Each row is a point on a landscape with many valleys, with its height.
From any point a ball rolls to the lowest of the 5 points nearest to it. It stops when none of these is lower. Distance is the straight distance between rows; heights are no part of it.
q_576 h=34.8: -22	-9	-28	23	-18	-3	14	-19	-14	2	-15	-2	-8	14	17	7	18	-14	33	-2	-18
q_541 h=29.4: 38	-12	23	-25	-3	-18	-4	19	9	-6	8	22	12	-34	-9	-7	-31	20	-8	25	4
q_395 h=3.5: 17	11	3	3	-9	2	-20	27	7	25	5	-1	-10	-14	7	-1	4	-7	-1	10	-10
q_808 h=27.0: 11	-7	7	-10	2	-1	3	-18	7	-11	20	23	8	-8	-13	6	-4	-3	-10	-7	42
q_569 h=50.9: 25	3	11	-2	3	-8	-25	34	9	29	-2	2	-7	-22	6	-17	-10	10	-3	26	-18
q_207 h=30.6: -23	3	-34	18	-23	-7	33	-31	-33	0	-30	-22	-8	24	2	30	33	-10	25	-1	-22
q_79 h=6.7: 7	-3	-1	13	-16	-6	-13	8	14	26	-4	9	-19	-6	15	-4	9	-4	20	8	2
q_136 h=26.3: -39	10	-17	2	12	4	27	-35	-10	-33	-1	-13	-2	18	-10	-6	11	-18	-1	-35	13
q_179 h=24.2: 21	-25	22	-10	9	9	-15	-2	19	11	3	28	3	-5	-6	-4	-9	27	-9	6	13
q_389 h=38.5: -3	23	-7	14	-23	11	-11	12	-10	21	-9	-14	-3	9	7	19	26	-12	15	7	-8
q_503 h=49.5: 29	19	-1	-3	-7	-28	-18	35	-14	9	-5	-18	4	-32	1	1	-7	-9	7	44	-38
q_260 h=33.8: -3	9	3	-7	-7	10	2	-10	2	-8	15	10	6	6	-7	11	4	-12	-5	-19	24
q_587 h=19.2: 17	-21	24	-20	-7	-13	-4	9	19	6	4	26	-2	-22	-5	-22	-14	12	8	16	13
q_726 h=41.5: -7	15	7	-1	-9	25	-12	-4	10	-9	3	0	9	20	8	4	11	-7	3	-21	11
q_449 h=31.0: -16	-13	-13	7	-11	-15	17	-21	-5	-15	0	10	-8	0	2	-7	9	-18	8	-6	16
q_766 h=40.8: 3	16	-3	1	-29	-20	25	-5	-23	5	-6	-4	-5	-9	-14	11	11	-21	12	15	14
q_938 h=20.6: 14	8	9	0	8	16	-23	25	7	13	19	0	5	0	4	-1	-10	8	-15	-8	-7
q_598 h=20.2: 33	11	7	-9	-3	-21	-1	22	-9	-17	18	6	14	-33	-6	-2	-20	2	-12	9	-6
q_592 h=24.3: -6	-31	-7	9	12	6	0	-21	25	-8	-3	21	-3	15	15	-7	-3	17	9	-20	11
q_86 h=65.5: 2	-22	9	-11	54	-7	3	40	5	39	-6	-11	-3	-21	-3	-22	-26	41	-28	32	-23
q_224 h=23.5: -29	8	-21	15	-14	-7	29	-27	-25	-14	-13	-13	-10	14	0	9	17	-20	10	-17	-3
q_63 h=37.9: -7	14	-3	16	-21	22	-11	5	-1	13	-6	-9	-8	17	10	15	17	-13	14	-12	-6
q_101 h=34.0: 28	-20	25	-4	36	14	-23	23	15	33	-1	6	1	-11	-1	-1	-25	43	-22	11	-1
q_843 h=32.1: -25	-28	-6	18	1	11	-7	3	27	14	-11	16	-17	14	32	-5	6	5	19	6	-6
q_977 h=16.2: -27	-3	-14	8	0	-27	37	-25	-33	-23	-7	-17	-6	5	-11	4	10	-30	2	-2	3
q_411 h=19.9: 19	-27	26	-9	23	23	-21	-9	15	20	-1	22	18	4	-8	8	-13	41	-16	-5	29
q_718 h=57.7: 9	-18	22	-11	10	-3	-14	25	26	36	-16	9	-17	-27	10	-16	-11	22	0	29	-7
q_727 h=37.8: -1	21	-7	12	-36	-12	16	-1	-26	10	-17	-7	5	10	0	21	24	-18	17	12	-6
q_271 h=34.6: 30	3	6	-10	2	-2	-9	13	5	-9	21	16	9	-17	-5	2	-10	1	-10	-5	10
q_105 h=28.5: -9	-24	10	-9	-17	-26	23	-20	6	-14	-6	17	-15	-16	-1	-14	0	-7	21	14	8
q_974 h=30.1: -49	20	-17	6	5	7	24	-27	-17	-31	-10	-28	1	34	-2	13	7	-15	11	-30	-16
q_353 h=29.6: 7	-27	12	-15	-3	-18	14	-20	11	-21	9	31	7	-18	-15	-12	-5	14	-1	11	44
q_877 h=13.4: -25	0	-7	4	8	-16	29	-27	-19	-24	12	-6	1	6	-17	9	6	-31	-14	-7	28
q_730 h=6.8: -41	19	-7	9	4	-2	36	-23	-23	-16	5	-26	3	18	-15	20	19	-26	-13	-11	13
q_895 h=42.2: 33	33	-13	13	-24	-20	-11	26	-31	12	-18	-24	6	-12	-8	21	15	-15	5	36	-29
q_964 h=44.4: 15	24	-10	16	14	2	-29	35	-7	27	4	-30	2	5	10	6	6	-2	-5	13	-42
q_753 h=38.6: 23	22	-5	9	-17	-3	-10	31	-19	22	-9	-12	-6	-8	5	7	6	-16	11	18	-22
q_819 h=29.8: -26	-18	-29	7	26	0	13	-38	2	-36	8	1	-6	12	-13	-8	-5	-1	-4	-28	13
q_716 h=27.5: 30	6	13	-11	7	20	-17	-4	8	-7	18	10	22	2	-15	2	-6	7	-22	-16	18
q_987 h=34.7: 35	28	-6	-3	-26	-21	3	25	-28	-6	8	-11	3	-27	-7	11	-6	-22	-6	17	-7
q_948 h=50.8: 26	-21	31	-18	13	-9	-14	30	16	29	-8	7	-6	-24	5	-20	-21	33	-9	25	-13
q_986 h=14.1: -45	4	-23	17	23	-15	48	-29	-32	-15	-14	-39	-8	17	-16	20	10	-21	-15	-11	-8
q_786 h=43.4: 19	16	4	-8	-21	-9	-2	6	-11	3	12	11	4	-13	-11	7	3	-13	-7	5	12
q_784 h=38.4: 19	-8	15	-2	39	13	-17	32	13	26	3	-4	14	-9	0	-3	-24	33	-30	5	-8
q_497 h=12.0: -19	-28	-12	13	10	18	-6	-20	22	-14	-2	11	-7	25	30	-4	4	13	15	-17	-2
q_769 h=44.3: 15	10	3	11	24	14	-29	39	3	26	12	-15	0	5	11	-4	-10	16	-22	8	-33
q_720 h=42.4: 25	28	-12	7	-4	-11	-22	32	-18	12	5	-25	9	-7	8	9	1	-7	-6	21	-42
q_151 h=21.2: 33	-13	21	-19	40	20	-25	8	11	7	7	7	28	0	-13	8	-24	44	-28	-6	6
q_653 h=28.4: -26	-22	-21	5	12	19	2	-32	15	-27	3	-1	1	27	12	-8	-1	6	0	-32	9
q_621 h=29.3: -21	-30	-23	7	10	-10	20	-28	1	-21	0	11	-6	9	2	-15	-9	-6	8	-18	7
q_785 h=28.0: -23	30	6	-5	-6	13	10	-13	-6	-22	8	-10	7	18	-15	10	11	-26	-10	-31	15
q_200 h=29.2: -20	32	-6	8	-22	-2	19	-18	-24	-7	-12	-14	6	23	-5	19	22	-20	12	-15	4
q_973 h=18.3: -37	-4	-28	8	10	-13	30	-26	-18	-20	-8	-12	-13	5	-12	1	4	-20	-3	-18	-4
q_374 h=38.3: -47	6	-31	-4	24	15	10	-28	7	-43	-3	-14	0	27	2	-9	-10	3	2	-41	-1
q_226 h=42.3: 16	25	1	-11	-13	-2	1	14	-12	-9	21	4	5	-15	-15	14	3	-17	-13	-7	17
q_349 h=31.1: -5	-30	8	7	-1	-2	-5	-3	25	23	-10	19	-16	0	24	-10	3	19	15	16	-2
q_811 h=35.7: -9	-10	4	17	3	15	-18	6	21	16	-1	16	-8	14	17	-2	4	5	12	-5	3
q_330 h=56.4: 5	-1	-5	2	39	1	-19	41	7	37	3	-20	-6	-15	1	-17	-9	23	-30	26	-33
q_717 h=39.1: 30	42	-10	2	-18	-7	-3	21	-32	2	0	-23	13	-3	-10	24	4	-19	-4	9	-20
q_106 h=19.3: -51	16	-16	6	14	-3	39	-32	-30	-28	-8	-41	-2	30	-24	14	15	-14	-8	-21	-3
q_794 h=28.2: 24	-4	20	-14	22	26	-28	12	25	12	12	3	18	5	-4	4	-14	30	-21	-14	10
q_422 h=30.4: -1	-3	2	-8	-8	-2	6	-18	1	-10	17	22	5	-1	-3	-4	0	-15	3	-8	26
q_581 h=37.7: 13	38	-1	0	-16	24	-17	17	-9	2	7	-12	7	12	7	13	15	-11	-1	-12	-12
q_659 h=53.4: 17	8	0	10	19	-9	-16	42	3	30	8	-15	-2	-15	8	-12	-8	10	-9	29	-36
q_547 h=43.5: 12	32	-5	3	-37	-22	9	8	-27	9	-13	-7	-1	-20	-16	24	13	-24	17	18	-7
q_521 h=29.9: -12	-46	-18	5	40	27	1	-43	20	-32	-8	8	9	18	-1	-11	-15	37	2	-25	12
q_921 h=40.7: 35	-11	20	-21	3	-16	-11	28	8	2	5	5	9	-35	-2	-11	-27	17	-14	32	-17
q_58 h=34.9: -4	41	17	-14	-7	40	-11	2	1	-12	7	-7	12	18	-11	3	0	-7	0	-32	9
q_999 h=32.3: -25	-7	-1	-8	6	23	-4	-28	13	-26	6	6	8	32	5	-5	-3	6	1	-29	19
q_531 h=37.4: -9	3	-11	12	-30	-17	19	-17	-20	6	-14	3	-11	3	1	7	19	-19	18	7	-5
q_793 h=31.2: -4	-3	6	3	-31	-22	10	-8	1	1	-16	7	-21	-14	14	-8	10	-16	29	19	1
q_943 h=23.3: 8	-24	11	-7	16	16	-6	-32	16	-10	9	21	14	7	-6	-5	-2	27	-8	-13	35
q_580 h=9.8: 35	-6	26	-14	23	7	-12	-3	14	4	14	24	25	-18	-7	2	-22	28	-21	-3	22
q_141 h=29.5: -8	-13	3	-4	-15	-22	21	-15	4	-10	-1	16	-1	-10	0	-15	-2	-10	10	9	21
q_560 h=56.0: 24	-9	24	-8	-8	-12	-15	34	18	19	-9	13	-10	-27	8	-16	-4	11	4	30	-9
q_279 h=26.1: 5	-35	13	-7	-10	-17	-2	-4	19	10	-10	22	-16	-8	9	-23	-9	9	18	17	3
q_154 h=34.1: -2	0	6	-6	-36	-21	11	1	-13	-1	-6	9	-11	-17	-1	-5	10	-17	21	25	2
q_88 h=30.0: -15	-19	-6	10	-15	-6	-2	-4	9	12	-6	14	-16	7	21	-9	17	-5	23	7	-7
q_74 h=40.6: 22	20	3	-6	-13	4	-4	19	-8	7	10	2	1	-7	-2	9	-2	-16	-1	-3	-1
q_400 h=26.9: -17	-22	-8	-8	20	19	3	-39	13	-30	8	2	8	20	-5	-5	-3	8	-6	-24	28
q_147 h=36.2: -16	-8	-11	10	-20	1	2	-14	-1	-1	1	8	-6	14	15	-1	14	-9	15	-15	-2
q_972 h=19.1: -31	16	-4	8	-13	6	13	-16	-10	-18	-1	-7	0	23	-2	8	14	-23	-1	-24	16
q_632 h=35.1: 0	31	4	2	-27	22	-6	1	-7	2	-3	-12	5	23	0	12	23	-19	9	-20	-5
q_412 h=37.3: -32	-6	-23	24	-9	24	5	-7	3	-9	-18	-11	-7	24	23	15	16	-11	25	-15	-23
q_574 h=37.5: -9	-2	-1	2	-6	18	0	-17	12	-3	8	7	5	16	9	1	7	-2	7	-18	15
q_364 h=28.3: 2	-12	9	-4	10	26	-13	-15	21	0	11	16	7	16	4	-4	-8	21	-5	-18	23
q_305 h=53.7: 27	-12	28	-27	-3	-19	-18	36	14	9	-7	-5	-7	-31	2	-23	-24	16	-2	52	-25
q_76 h=72.4: 16	-18	17	-11	31	-21	-8	43	7	21	-3	-15	3	-28	4	-27	-22	31	-19	37	-37
q_893 h=45.3: 9	4	2	7	15	8	-24	37	16	40	-1	-1	-8	-16	8	-11	-6	14	-7	21	-17
q_816 h=27.3: 13	-7	13	-19	-15	-19	7	5	11	-15	11	23	-2	-29	-13	-11	-9	-6	-7	13	25
q_127 h=37.6: -50	13	-22	-4	24	11	17	-34	-12	-50	-9	-28	-7	25	-8	-5	-13	-6	-2	-45	-3

Call two points neighbours if one is among the 5 nearest of the other. Go from one point of each pair to the other, from neighbour to neighbour, staying as low as possible. Name the highest point that can't be avoided.
q_598 and q_395 | q_541
q_395 and q_730 | q_621
q_587 and q_580 | q_179

For each start below, name the point where the ball stops.
q_422 | q_580
q_726 | q_580
q_226 | q_580
q_999 | q_580
q_819 | q_730
q_374 | q_730
